Each row is a point on a tangle of strands that fork, close into loops and nearly touch. The rows are in no order.
Two points are linked if the straight distance between their rows is under 7.63.
dor: [ 2.26  0.41 -1.14 -0.57  0.49  3.60  2.00 -3.55  1.22 -1.15  1.26 -0.56
 -1.37  0.65  4.94  0.73  1.24  1.63  2.51  1.10 -4.97  1.30 -1.95 -1.25
  4.17 -2.10 -0.63 -2.73  1.57 -1.83]
diro: [-1.88 -0.53 -0.59  2.02 -0.43 -0.72 -0.19  4.09 -1.71  1.27 -0.64  1.45
  0.33 -0.39 -4.43 -0.03 -1.90  1.42  1.02 -1.17  4.16  1.09  2.62  0.54
 -4.16  1.45 -0.80  0.81  3.73 -0.62]
dil: [ 0.53 -1.22  1.39  0.12  0.13 -0.81  1.70 -1.03  1.17 -0.56 -0.27 -0.64
  3.27  0.64  2.50 -1.25  1.76 -2.34  0.65 -1.99  0.54  1.68  1.61 -0.43
 -2.90 -0.60 -0.35  1.27  0.47  0.91]
bemak: [ 2.14 -1.11 -0.65 -2.51  0.25  1.08  3.28 -0.82 -1.78  2.75 -0.99  1.24
 -0.84  0.61  3.84 -1.64  0.43 -0.06 -2.88 -0.59 -0.67 -3.96  0.18 -3.29
  1.34  0.00  0.81 -0.33  0.78  3.66]
topom: [-0.82  0.40 -2.10  3.23  0.25 -0.17 -1.42  0.18  0.03 -3.45 -1.44 -0.14
  0.00  0.61 -0.10  1.44  4.47 -0.62  2.61 -0.26 -2.08  2.41  1.68 -1.68
 -1.50 -0.91  1.35  3.64  1.48 -0.89]
Gibim: [-2.84  0.71  0.34  2.68 -1.31  1.34  2.94  2.17 -3.54  0.86 -0.41  1.40
  1.20 -0.17 -3.30 -2.01 -2.85 -0.10 -0.35 -3.52  1.84  2.34  2.44 -1.67
 -4.88  0.75  1.68 -1.48  3.25  1.01]
gul: [ 0.69 -0.31  2.82 -0.40  1.85 -1.75 -1.05 -0.08 -0.78  1.54 -0.26 -0.65
  0.08 -0.83 -1.64 -0.35 -0.01  0.37 -3.62 -3.01  1.52 -3.42 -0.54 -0.04
  0.19 -0.99  3.31 -0.25 -2.23  0.90]
Bopiv: [ 0.68 -0.85 -1.84 -0.91 -3.55  1.20 -0.38  0.70 -1.81 -0.32  0.25 -0.59
 -0.26 -1.65 -0.53  0.25 -0.65 -0.79  1.21  2.48 -4.57  2.66 -2.89 -1.19
  2.77  0.39 -1.29  0.85  0.78 -1.80]
Sevi: [ 3.53  1.61 -1.98  0.71  0.48 -0.51  0.03  0.03  0.36  1.49 -0.12  0.01
  0.84  1.30  2.03 -0.85  0.87 -2.25 -0.37  1.15 -1.36 -0.84  0.02  1.35
 -0.91 -0.09 -1.26  1.97 -0.46  2.03]
tir: [ 0.18 -1.05 -1.12 -0.45 -2.05  0.74  1.23 -0.55 -0.57  0.04  1.63  1.24
  1.19 -2.56  0.43  0.95 -1.92 -1.22  2.30  1.82 -3.14  1.12 -1.31 -1.27
  1.85  0.48 -0.92 -1.71  0.57 -2.75]
vede: [-0.62 -1.28 -0.29 -0.68 -2.67  0.57  0.49  1.93  0.90 -0.40  1.54  1.39
  0.62 -2.69 -1.41  0.20 -2.98 -0.60  0.97  1.58 -1.05 -0.18 -1.71  0.90
  1.43  1.01 -2.41 -2.49 -1.13 -2.06]
Dek: [-1.78  0.69  2.05  1.08  1.31  1.36 -0.73 -0.04  3.13 -0.67  2.80 -1.41
 -1.32  0.50 -2.21  1.46 -1.43  2.21  1.62 -0.87 -0.62 -1.17 -0.70  2.21
  3.33  0.02 -0.34 -3.24 -4.49 -2.66]
Kib: [-1.82  1.05 -1.94  0.91 -2.33 -1.25 -0.70  2.07 -1.64  0.88 -2.15  2.13
  0.15 -0.41 -4.40  0.85 -0.78  0.58  1.78  1.64  3.55  1.39  1.56  0.02
 -2.74  2.23 -1.39  1.96  1.99 -0.66]
ran: [-0.40  4.22  0.56  0.39 -1.80  0.89 -1.19 -1.03  0.77  0.12  0.51 -0.53
 -1.11 -1.55 -1.18  0.68 -1.73  0.62 -0.74  2.18 -3.41  1.09 -2.89 -0.37
  3.60  1.55 -2.71  0.43 -1.40  0.78]
rodu: [-0.87  3.88 -0.42  0.96 -1.69  0.25 -2.80 -0.35  1.71 -2.63  0.54  0.70
  0.48 -1.13 -0.01  0.64  2.05  2.45  1.74  2.58 -2.34  0.98  1.95  1.56
  0.02 -0.99  0.12  3.02  0.31  1.29]
Vin: [-3.62  0.80  1.52 -1.29 -2.43 -0.30 -3.04  0.26  0.53  0.11 -0.79 -0.37
 -2.99  0.56 -3.43  0.52 -3.26  2.23 -1.24  0.86  3.84 -1.61 -0.31  3.21
  1.39  1.25 -1.37 -0.41 -4.95 -0.40]
Kan: [ 2.19 -3.01 -0.06 -0.82  2.44  0.13  1.03 -0.32 -1.26  0.30 -0.44 -0.09
  0.16 -0.77  0.41 -1.52  0.56  0.27 -1.64 -2.25  0.75  1.15 -2.10 -1.84
 -1.99  0.58  1.29  0.42  1.33  2.99]
tefaf: [ 0.40 -2.63  0.82  0.90 -3.47 -0.20  0.16  1.18 -4.38  1.12 -1.80  1.35
  0.58 -1.30 -2.36 -0.49  1.10 -3.12  1.36  2.53 -1.44  2.16  0.91 -2.13
 -1.28  1.71  1.60  1.67 -0.82 -2.18]
Buf: [ 1.14  3.27 -1.57  0.35  0.61  1.74  0.36 -2.17  1.03  0.48  1.49  0.59
  0.21 -0.74  0.57  0.21 -0.41  0.71  0.74  2.08 -4.10  0.14 -1.31  0.15
  2.91 -0.05 -1.34 -0.11 -1.64  0.02]
Lapi: [-1.30 -1.39 -1.43  1.49 -1.37 -1.09 -0.97  0.41  1.09 -3.92 -0.78  1.05
  0.79 -0.35 -0.54  2.77  3.16 -0.53  3.78  1.86 -1.14  2.04  1.84 -1.05
  0.01 -0.43 -1.03  1.62  1.07 -2.90]
paz: [-2.06 -1.92 -0.11  3.50  3.04 -0.14  1.56  2.93 -0.79 -0.14  0.35  0.36
  1.44  0.90 -1.47  0.03  0.00 -0.81  0.56 -3.28  2.42  2.14  3.01 -1.28
 -4.09  1.39  0.55 -1.36  5.34 -0.49]
zik: [-0.53 -0.29  0.51  1.51 -2.88 -1.03  2.38  3.24 -4.10 -0.20 -1.02  1.95
  1.64 -0.47 -4.34 -0.88 -1.53 -0.90 -0.44 -1.14  2.01  1.68  2.98 -3.24
 -2.64  1.28  1.23  0.02  2.29  1.53]
susuz: [ 0.94 -2.61 -0.85  0.04 -2.59 -1.06 -0.51  5.26 -0.69 -0.48 -0.13  0.29
 -0.63 -1.21 -3.06 -0.41 -2.54 -1.00  1.19 -0.31  2.34  0.77  0.63  0.67
 -1.45  0.72 -2.13 -1.00  0.93 -1.13]
Likem: [ 1.70 -0.35  1.45 -1.14  1.98 -0.67  2.09 -0.16 -0.70  1.06  1.38  0.10
 -0.87 -0.98  1.19 -0.81 -0.79  0.30 -4.16 -3.05  0.44 -4.67 -0.54 -1.17
  2.40  0.45  2.19 -1.36 -1.69  1.21]
Mada: [ 1.21  2.24  0.08  0.81  1.94  1.77  1.07 -2.57  2.37 -3.91  2.74 -0.78
 -0.26  0.87  3.52  1.83  0.66  1.29  2.57  0.35 -3.68  1.06 -1.32  0.44
  3.33 -2.49  0.33 -3.36  0.57 -0.54]
sasu: [-1.25 -1.15 -0.99 -0.72  0.83 -1.80 -0.86  1.11  2.34 -2.11  0.96  0.89
  1.61  0.47  0.07  2.70  1.12 -0.10  3.03  1.82  1.25  0.89  2.62  0.83
 -0.55 -0.40 -1.83  0.13  1.97 -1.15]
Gat: [-1.28 -0.43  1.77 -0.35  1.09 -2.06 -2.71  1.22  1.10  1.14  0.39 -1.47
 -0.67 -0.26 -2.75  0.10 -1.48  0.47 -2.18 -1.49  2.40 -2.90 -1.02  2.87
 -0.22 -0.90  1.76  0.07 -1.91 -1.12]
rad: [ 1.30  2.13  0.05  0.37 -0.04 -1.15  1.55 -0.08 -0.93  1.27 -0.22  0.76
  1.42  1.03  1.21 -1.78  0.09 -1.24 -3.23 -0.13  1.05 -1.64 -0.37 -0.22
 -1.64  0.02  0.82  2.00 -0.67  3.92]
laf: [ 0.89  3.01 -0.99  0.26 -0.61  1.91 -2.64 -0.82  0.64 -2.18  0.29 -0.15
 -0.60 -0.57  1.74  0.08  4.29  0.78  0.81  2.36 -4.37  0.99  1.18 -0.04
 -0.35 -0.90  0.78  1.88  0.91  0.99]
moba: [ 1.84 -2.82  0.11 -0.77  2.45  0.01  0.99 -1.89  2.28 -2.48 -0.12 -0.79
  0.69 -0.36  3.40 -0.60  0.66 -1.14 -0.78 -1.76  0.11 -0.70 -2.42  1.16
  0.67 -2.08  0.17 -0.99 -1.30 -0.97]
tagaf: [-0.17  3.15 -1.07  1.35 -2.28 -0.65 -1.82 -0.19  1.15 -0.75 -1.55  1.25
  1.19 -1.07 -1.88  0.28  0.16  2.57  2.06  2.02 -0.13  1.69 -0.29  1.13
 -0.64 -0.55 -0.96  3.24  0.89  0.42]
zun: [ 2.08 -0.31  0.81 -0.85  0.45 -0.67  2.77 -0.52 -1.24 -0.26  1.05  0.57
  0.35 -1.28  3.08 -2.65  0.75 -0.04 -3.50 -2.60  0.07 -2.94  0.09 -3.07
  1.30 -0.85  1.73 -1.00  0.88  1.73]
zezum: [-0.86  1.39 -0.64  2.48 -0.73 -0.05  2.81 -0.04 -2.47  0.21 -0.33  1.48
  1.63 -0.58 -1.84 -2.57 -2.54  1.16 -2.32 -3.92  2.91  0.31  0.59 -2.85
 -3.95 -0.20  2.85  0.06  2.41  2.82]
Zim: [ 0.80  0.84 -1.80 -0.90  0.62  2.96  1.34 -2.71 -0.65  0.10  0.94  0.92
 -2.15  0.46  2.24  2.21  2.08 -0.78  2.81  2.62 -5.41  1.64 -1.16 -2.94
  3.30 -0.05 -0.99 -2.59  1.84 -3.03]
det: [-1.28  0.89  2.19  1.75 -0.38 -0.89 -0.07 -0.29 -0.09  1.07  0.76  0.33
 -2.11 -1.19 -1.32  1.07 -0.74 -0.54 -1.57 -1.38  1.16 -4.09 -0.10  3.04
  1.69  2.53  3.05 -0.13 -5.60 -1.81]
Detok: [ 2.10  0.05  2.44  0.37  3.56 -0.96 -0.81 -1.28  0.62  1.22 -0.58 -1.53
  1.62  0.12  2.38 -3.09  1.20  0.01 -1.50 -1.40  0.39 -1.38  0.48  3.54
 -1.25 -1.87  1.18  0.18 -1.12  0.21]
Mazu: [-4.30 -0.45  0.95  0.36  1.21  0.65 -1.05  0.82  2.85 -1.10  2.15 -1.16
 -3.78  0.84 -1.75  2.37 -1.42  2.14  0.30  0.15  1.79 -2.34  0.05  2.93
  2.70  1.06 -2.14 -2.89 -4.81 -2.66]
tig: [-2.53 -1.15 -1.62 -3.36 -3.49  0.08 -0.88  3.56  0.60  0.50 -0.15  1.43
 -1.17  0.47 -2.11  2.22  0.29  1.47  1.33  2.22  3.23  0.55  1.68  1.37
 -0.40  1.78 -4.76 -0.32  0.26 -0.53]
Tamod: [ 1.70 -1.15  0.69 -1.18 -2.98  0.01  0.43  1.37 -1.98  2.27 -0.04  0.44
  1.40 -0.79 -0.91 -1.37 -2.26 -1.18 -1.42 -1.31 -0.01 -0.16 -1.62 -1.74
 -1.20  0.17  1.29 -0.29  0.14  0.46]
Palo: [-0.93 -1.91  1.05 -0.14  1.61 -2.52  0.80  1.28  2.90 -1.69  1.93 -0.18
  1.40  1.62  2.55  0.63 -0.26 -0.68 -1.25 -1.84  4.10 -2.44  1.60  1.80
  0.07 -0.71 -0.03 -1.74  0.46  0.30]
Noko: [ 2.26 -1.40 -0.84 -0.20  1.44  2.14 -0.11 -1.47 -0.23 -1.18 -3.03 -0.82
 -0.79  0.81  4.18 -0.53  6.46  0.13  2.22  1.27 -3.39  2.75  0.37 -1.10
 -0.95 -1.87  0.24  1.35  2.37 -0.47]
dile: [-0.45 -1.73 -0.33  0.08 -2.06 -0.41 -0.79  1.94 -2.01 -0.40 -0.54  1.27
 -0.09 -1.16 -2.17  1.85  2.05 -3.90  2.04  2.91 -1.39  1.52  0.21 -2.22
  0.30  1.86 -0.73 -0.04 -0.85 -2.81]
dezo: [ 0.93  0.43 -0.78 -0.13  4.72  0.40 -0.37 -1.13  1.88 -1.09  0.73 -1.70
 -2.41  0.73  0.40  1.55  0.31 -0.96 -1.67 -1.01 -2.46 -2.43 -1.92  2.18
  3.59 -0.86  0.39 -1.08 -4.45  0.09]
doza: [-0.65  0.44  0.42  1.47  1.37 -1.54 -0.44  1.45 -0.06  0.45  0.29  0.00
  1.17  0.92 -1.57 -1.22 -1.08 -0.23 -2.90 -1.12  3.05 -1.68  0.56  0.27
 -2.81  0.51  1.51  1.48  1.31  3.49]
vuk: [ 1.72  1.17 -2.00 -2.13 -2.12  1.82  0.53 -3.30 -0.94  2.65 -1.34 -0.70
 -1.04  1.71  2.39 -0.41  0.63  0.10 -0.34  2.28 -4.09  0.75 -0.47 -1.95
  0.84 -0.14  0.10  2.58 -0.09  1.79]
suke: [ 1.67  2.25 -0.06 -1.90 -2.50  0.45 -0.26 -3.51 -1.04  2.82 -0.05 -0.12
 -0.20  0.32  1.11 -0.88 -2.03  0.16 -1.67  1.30 -1.27  0.11 -2.99 -0.58
  1.26  0.45  1.47  1.98 -1.96  1.51]
dini: [ 2.26 -3.22 -0.29 -1.78  0.25  0.96  1.23 -1.15 -1.42  0.58 -0.51 -0.16
  0.80 -0.84  1.22 -0.48  1.69 -0.72  0.90 -0.60 -1.21  2.07 -1.23 -2.62
 -1.39  1.37  0.05  0.08  1.95  0.24]
fupa: [ 0.37  1.55  2.26  0.97 -1.27 -1.77  0.58  0.53 -2.24  0.59 -1.41  0.10
 -0.02 -0.72 -1.90 -1.59 -2.05  1.46 -4.27 -3.07  4.44 -1.75 -0.28 -1.59
  0.09 -1.48  5.06 -0.01 -1.29  2.12]
rasil: [ 3.44 -2.71  0.13 -2.22  2.95  1.45  1.21 -2.51  0.62 -0.28 -1.47 -1.94
  0.22  0.33  4.54 -0.94  2.05 -0.70 -0.47 -0.86 -1.07  0.91 -0.80  0.34
 -0.07 -2.36  0.04  0.26 -0.19  1.37]
fevof: [ 0.33 -0.48  1.00  0.13  1.23  1.36  1.28 -0.93  1.86 -1.85  3.48 -0.71
 -0.67  0.31 -0.89  2.22 -2.77  0.38  1.32 -0.79 -2.05  0.54 -2.87  0.87
  4.20  0.77 -0.91 -4.43 -3.85 -2.82]
poze: [ 0.79 -0.10 -0.62  0.97 -0.48  0.68  2.37 -0.59 -4.85  3.17 -3.19  1.57
 -0.09  0.49 -2.02 -0.91  1.59 -0.92  0.11 -0.84 -0.08  2.81  0.45 -3.90
 -2.99  2.14  3.30  1.11  1.90  1.20]
Vober: [-0.46  0.03 -1.81 -2.77 -2.08  2.71  0.56 -1.23 -3.27  3.93  0.50 -0.18
 -2.37  0.62  0.59  0.06 -1.33  0.69 -0.91  4.09 -4.19  0.44 -3.78 -1.93
  3.07  2.72 -1.78  0.05  1.50 -0.17]
Let: [-1.61 -1.70  1.75  2.03  3.55 -2.54 -0.83  1.60  1.07  0.72  0.72 -2.83
  1.64  2.28  1.25 -2.53 -0.41 -0.07 -1.11 -3.10  3.66 -2.48  3.14  2.55
 -0.93 -2.14  1.44  1.43  2.22  2.28]
Sepig: [-2.01 -1.90  1.12 -2.04  1.01 -0.81 -0.61  0.10  1.51  0.14  0.73  1.26
  2.28 -0.22 -0.06  1.01  0.33  1.16  1.57  0.39  2.75 -0.76  3.69  1.84
 -2.06 -0.19 -1.56  0.35  0.88  0.38]
Risid: [-1.42  2.08  0.06 -0.34  0.46 -0.97 -2.96  0.22  3.27  0.22  1.04 -0.74
 -0.06 -0.16 -1.17  0.92 -0.87  1.15 -0.19  0.62  0.19 -2.20  0.06  2.98
  0.22 -1.88 -1.16  0.61 -1.74 -0.10]
narik: [ 2.48  0.43 -0.13 -0.95  4.19  1.49  0.17 -2.34  2.52 -1.85  1.51 -1.65
 -2.33  1.63  2.29  2.50  0.52 -0.07 -0.11  0.19 -3.20 -0.19 -2.49  0.92
  3.90 -1.99 -0.15 -3.20 -2.01 -0.35]
zabe: [-2.09  2.07  1.04 -0.89 -3.27 -0.57 -2.22  1.52  0.58  0.75 -0.81  0.78
 -0.69 -0.63 -2.89  0.50 -2.66  1.30 -0.39  1.96  2.96  0.13 -0.85  1.96
  0.27  1.35 -2.46 -0.31 -2.01  0.26]
fot: [ 0.01 -3.18  1.52  0.30 -0.43 -0.10  0.67 -0.58 -0.48 -0.67 -0.81 -0.04
  1.78 -0.84 -0.17  0.08  1.96 -2.01  1.49 -1.75 -0.07  2.69  1.01 -2.58
 -2.99  1.38  0.28 -0.04  1.51 -0.66]
bel: [ 1.02  3.96 -0.87  0.41 -0.61 -0.97 -1.63 -1.49 -0.44  1.60 -2.39 -0.71
 -0.98  0.57 -0.68  0.27 -2.83  0.08 -3.09  0.30  1.01  0.69 -2.62  0.36
  0.70  0.44 -0.11  2.65 -2.13  3.23]
fid: [-0.37  0.59  0.39 -0.39  1.32 -0.77 -1.80 -0.09  3.76 -3.26  2.10 -0.32
  0.96  1.67  2.63  2.09  2.25 -0.18  3.08  1.73 -0.42  0.22  2.39  2.48
  0.36 -2.01 -0.79 -2.09  1.65 -1.33]
bul: [-0.78  0.59 -0.82 -0.58 -2.21  2.86  0.37  0.37 -2.45 -0.31  1.49 -1.15
 -2.26 -1.39 -0.18  1.37 -0.49  1.01  0.01  4.02 -6.05  2.21 -3.32 -2.06
  4.81  1.76 -2.17 -0.61  1.13 -1.16]
ral: [ 0.54 -0.36 -2.54 -3.22 -0.27  3.67  2.71 -2.63 -1.23  3.20  0.26  0.49
 -1.98  1.37  2.62 -0.07  0.66  1.04  0.82  3.15 -4.83 -0.87 -1.24 -1.37
  3.28  0.95 -1.01 -0.18 -0.15  0.32]
mog: [ 0.25  0.68 -0.22 -1.36 -3.03 -0.02 -1.27 -0.82 -1.23  2.14 -1.91  0.70
  1.95 -1.15 -1.60 -0.31 -1.10 -0.96  0.02  0.76 -0.10  0.97 -1.26 -0.78
 -2.70 -0.91  1.57  0.57 -0.01  0.53]
zolo: [ 1.92  1.17 -0.63  0.25  0.16  0.22  0.14 -1.03 -2.51  2.68 -2.52  0.41
  0.15  1.14  0.03 -0.16  3.30 -1.57  0.40  0.34 -0.41  1.27  1.10 -2.10
 -3.85  0.80  2.22  2.69  0.80  1.19]
pid: [ 0.39 -1.70  0.25 -0.40 -1.70 -0.64 -0.22  2.29  0.35  0.34  0.88  0.03
  0.13 -2.19 -1.56 -0.74 -2.64 -1.88 -0.93 -0.69  1.42 -1.06 -1.95 -0.54
 -0.52  0.67 -0.62 -1.34 -0.14 -1.04]
sulo: [ 1.75  2.44 -1.30  1.56  0.85 -1.10 -1.74  0.03  2.08 -0.50 -0.28 -0.94
  1.47  1.14  0.73 -0.34 -0.07  0.32  0.06  0.42 -0.67 -1.72  0.50  3.32
 -1.02 -2.84 -1.02  2.75 -0.66  0.48]
pamu: [ 0.49 -1.10  0.74  1.73 -1.20 -0.45 -0.04 -2.90 -2.43 -0.12 -2.99  0.77
  0.19 -1.23  0.06 -0.20  4.71 -1.15  3.04  0.83 -2.31  3.59  1.36 -2.90
 -0.36  0.04  1.63  2.85  0.13 -3.29]
dusuf: [ 1.84  2.06  0.40 -1.34 -0.72  0.71 -1.70 -3.14 -0.19  1.54 -1.69 -0.18
  1.19 -0.62  0.02 -0.83  1.31  0.01  0.63  0.90 -0.98  1.62 -0.51 -0.51
 -3.11 -1.36  1.96  1.96  0.70  0.27]
gosa: [-1.15  3.21  1.86  1.05 -0.02 -0.09 -1.73 -2.66  0.59  1.19  0.33  0.02
 -2.30  0.39 -1.29  0.97 -1.44  1.08 -0.82  0.70  1.25 -1.82 -0.79  3.69
  2.10  2.18  2.66  0.34 -6.56 -1.05]
rovam: [-0.35 -2.36  1.94 -0.33  1.93 -1.60  1.05 -1.77  3.50 -3.05  1.28 -0.96
  1.98  0.96  3.94  0.21 -0.04 -1.80 -0.01 -1.48  1.72 -0.59  0.00  2.14
  0.33 -1.22 -0.48 -2.57 -0.58 -0.25]
soko: [ 1.32 -1.50 -0.46 -0.54  2.49 -0.20 -1.48 -0.54  1.98 -0.84 -0.33 -1.27
 -1.45  0.00  0.17  0.25 -0.31 -1.02 -2.29 -1.44 -0.85 -1.35 -3.37  0.67
  1.09 -1.04  0.68  0.50 -2.52 -0.37]
zet: [ 2.52 -0.68 -0.57 -3.52  0.86  1.56  2.49 -2.48 -1.83  4.00 -1.57  0.76
 -0.72  0.58  5.04 -1.72  2.68 -1.13 -1.53  0.00 -1.98 -1.40  1.61 -2.66
 -0.26 -0.46 -0.08 -0.78  0.89  1.47]
fuvo: [-0.05  0.55  1.44  1.03  2.64 -2.26 -2.62 -0.22  1.04  1.55  0.12 -2.78
  1.98  2.03  1.45 -2.91 -0.60  0.28 -0.83 -1.54  2.85 -2.56  2.12  4.75
 -1.43 -2.57  1.63  2.43 -0.30  0.93]
Gutu: [-2.27 -0.72 -0.64 -1.31 -2.53 -0.47 -0.74  2.43  1.31 -1.54  1.04  1.70
  0.16 -1.40 -0.67  2.21 -1.09 -0.55  2.49  2.73  1.04 -0.01  0.57  1.40
  1.52  2.42 -4.56 -1.78 -0.34 -2.20]
regef: [-0.49  1.74 -2.15  2.61 -1.61 -0.59 -1.66  0.87 -1.20  0.00 -2.86  0.63
  0.63 -1.27 -3.90 -0.31 -1.38  0.91  1.18  1.14  0.76  3.15 -0.27 -0.16
 -2.58  0.76 -0.88  2.67  1.19 -0.35]
dugok: [-0.34  2.90 -0.49  0.78 -0.33  0.48 -0.48 -0.82  3.05 -4.02  1.94 -0.16
  0.24  0.58  2.83  2.38  2.06 -0.07  2.95  1.91 -3.73  0.95  0.75  0.20
  2.03 -2.16 -0.46 -2.03  0.98 -1.42]
zer: [-3.01  1.39 -0.31  0.39 -0.57 -1.37 -0.62  2.78 -0.23  0.74 -1.58  0.41
 -1.42  0.91 -4.20 -0.38 -3.73  2.93 -2.22 -1.61  6.77 -0.09  0.43  1.11
 -1.14  1.61 -1.37  1.40 -0.29  2.53]
davus: [ 3.29 -1.74 -2.29 -2.91  1.78  2.28  0.54 -1.71  0.50 -0.75 -2.81 -1.45
 -1.64  1.60  5.44 -0.87  3.68  1.15  0.73  0.30 -2.97  1.15  0.68 -0.24
  0.15 -2.55 -1.26  0.44  1.91  1.10]
dig: [ 1.56 -0.29  0.78  0.39  0.19  1.05  0.27 -2.92 -1.31  0.36 -2.39  0.34
 -0.52 -0.98  3.72 -0.63  6.09 -0.83  2.44  1.75 -3.91  2.02  1.08 -1.94
  0.29 -0.46  0.80  1.19  0.22 -2.56]
fum: [-1.25 -1.09  2.31  1.71  1.79 -1.61  2.97  1.46 -0.07 -3.55  0.16 -0.38
  1.65 -1.00  0.46 -4.07 -0.54  1.69 -3.00 -4.63  3.76 -2.01  1.45 -1.93
 -1.65 -1.48  1.77 -0.38  2.05  1.14]
nat: [ 1.75  0.24 -1.00 -1.24  0.37  0.02  1.16 -0.55 -0.58  2.37  1.99  0.66
  0.03 -0.97  0.16  1.60 -1.78 -1.65 -1.05  0.83 -2.56 -1.01 -2.09 -1.24
  2.95  1.15 -1.13 -0.60 -0.83 -0.20]
Vara: [-3.40 -3.53  0.44 -0.06  2.37 -2.13 -1.34  2.86  1.55 -0.07  2.19 -1.88
 -0.13  2.80 -0.40 -0.33 -0.55  0.76 -0.40 -1.76  5.05 -1.64  2.29  1.31
 -0.69 -0.81 -0.45  0.11  2.12  1.06]
Nelik: [-1.07 -0.17 -1.20  2.51  2.26  0.11 -1.47  0.56  0.51 -0.63 -1.19 -1.11
  1.13  1.23 -1.54 -0.31  2.37 -0.12  2.19 -0.12 -0.36  2.86  0.60  0.62
 -4.04 -0.60  0.82  2.82  2.94 -0.19]
fen: [ 2.02 -0.54  0.77  1.57  2.90 -1.87  2.57  1.04  0.27 -1.74  0.14 -0.47
  1.78  0.39  2.24 -2.49  1.03 -1.11 -3.27 -4.13  2.08 -2.46  0.94 -1.37
 -0.85 -1.58  0.98 -0.63  1.76  1.74]
gosi: [-3.17 -1.80 -0.14 -1.06 -0.08 -1.53 -1.50  2.91  0.50  0.93  0.64 -0.59
 -0.53  1.49 -2.67  0.26 -2.41  3.01 -1.48 -1.88  5.95 -1.23  2.48  1.79
 -1.60 -0.21 -0.99  1.06  1.55  1.07]
nupat: [-1.12 -2.70 -0.22  1.00  0.11 -1.82  0.38  3.73  0.21 -0.68  0.32  0.14
  0.76  0.13 -2.36 -0.01 -0.35  0.29  1.97 -1.55  4.67  0.96  1.93  0.02
 -2.81  1.37 -1.39 -0.62  4.05 -1.31]
Gema: [-3.28 -2.03  0.65 -2.27 -0.13  0.12 -1.65  2.18  1.38  0.26  1.27 -0.28
 -2.76  0.97 -1.74  0.71 -2.12  2.29 -0.80  0.41  4.01 -2.24  1.02  3.12
  1.20  0.78 -1.71 -2.18 -2.67 -1.32]
pur: [ 2.08 -1.44  0.22 -2.35  3.21  1.15  2.23 -2.13  0.20  2.13  0.11  0.32
 -3.12  0.34  4.00 -0.28  0.44  0.29 -2.16 -1.63 -0.83 -3.01 -1.60 -0.93
  3.61 -0.07  0.98 -2.46 -1.81  0.02]
lenog: [-0.01 -0.58  0.78  1.04 -3.85 -0.07  1.08  1.18 -6.08  1.63 -2.20  2.05
  1.51 -0.32 -2.49 -1.12 -0.81 -2.21  0.25  0.38  0.82  2.79  1.14 -2.86
 -2.77  2.37  2.81  0.70  0.94  0.28]
tibas: [-1.41  1.36 -0.05  0.32 -1.67  1.62 -0.38  0.72  2.51 -3.33  2.73  0.65
  0.38 -0.50 -0.34  2.66  0.81  0.40  3.59  2.05 -2.82  0.92 -0.39  0.16
  2.72 -0.85 -1.83 -3.36  0.87 -2.88]
von: [ 0.54  2.71  0.10  1.38 -0.69 -1.47 -1.82 -2.13  0.64  0.11 -0.98 -1.04
 -1.08  0.69 -1.09  0.00 -1.61  0.09 -2.09 -0.03  1.52 -1.55 -1.72  2.59
  0.75  0.96  1.49  2.58 -4.94  1.74]
Lenos: [ 0.09 -1.35  0.82 -0.81  1.11  1.02  1.28 -1.13  1.25 -1.72  3.23 -0.19
  0.54 -0.29  1.17  1.06 -2.38 -1.48  1.72 -0.58 -0.56 -0.51 -0.92  0.35
  1.26 -0.09 -0.32 -5.58 -0.93 -2.31]
Gof: [-1.60 -0.35 -0.69  2.96  2.84 -1.03  0.54  2.89 -1.10 -0.84  0.72 -0.05
  1.31  0.09 -1.36 -1.47 -0.25 -1.26 -1.25 -2.27  2.25 -0.41  2.30 -1.27
 -4.04  0.48  0.95  0.79  4.11  2.20]
Buz: [-2.99  3.61  1.88 -0.18 -2.43  0.54 -1.17  0.90  1.27  0.01  0.17  0.17
 -0.50 -1.71 -2.92  0.38 -2.74  1.73  0.26  2.70 -0.56  0.12 -1.69  2.39
  2.94  1.23 -4.89 -0.92 -2.32 -0.45]

A fork is a point with three links, a tip a point with one. Leave the first point through the second and follow the links. Name the first fork or tip that comes.
Vober, ral: det
fevof, Dek: tir
gul, Gat: nupat
Gof, doza: gul

Name the points in between on the shortest way along the links from the first point to the second, in order.
rovam, Nelik: moba, soko, dezo, narik, Mada, dugok, fid, sasu, Lapi, topom
gul, Gutu: Gat, Risid, sulo, Sevi, rad, doza, Gof, paz, nupat, susuz, pid, vede
Vober, det: ral, vuk, suke, bel, von, gosa
fevof, zik: Dek, Mazu, Gema, Vin, zabe, Buz, ran, Buf, nat, tir, vede, pid, Tamod, mog, dusuf, zolo, poze, lenog
pid, rodu: susuz, nupat, diro, Kib, regef, tagaf
Vara, pamu: Palo, rovam, moba, rasil, davus, Noko, dig
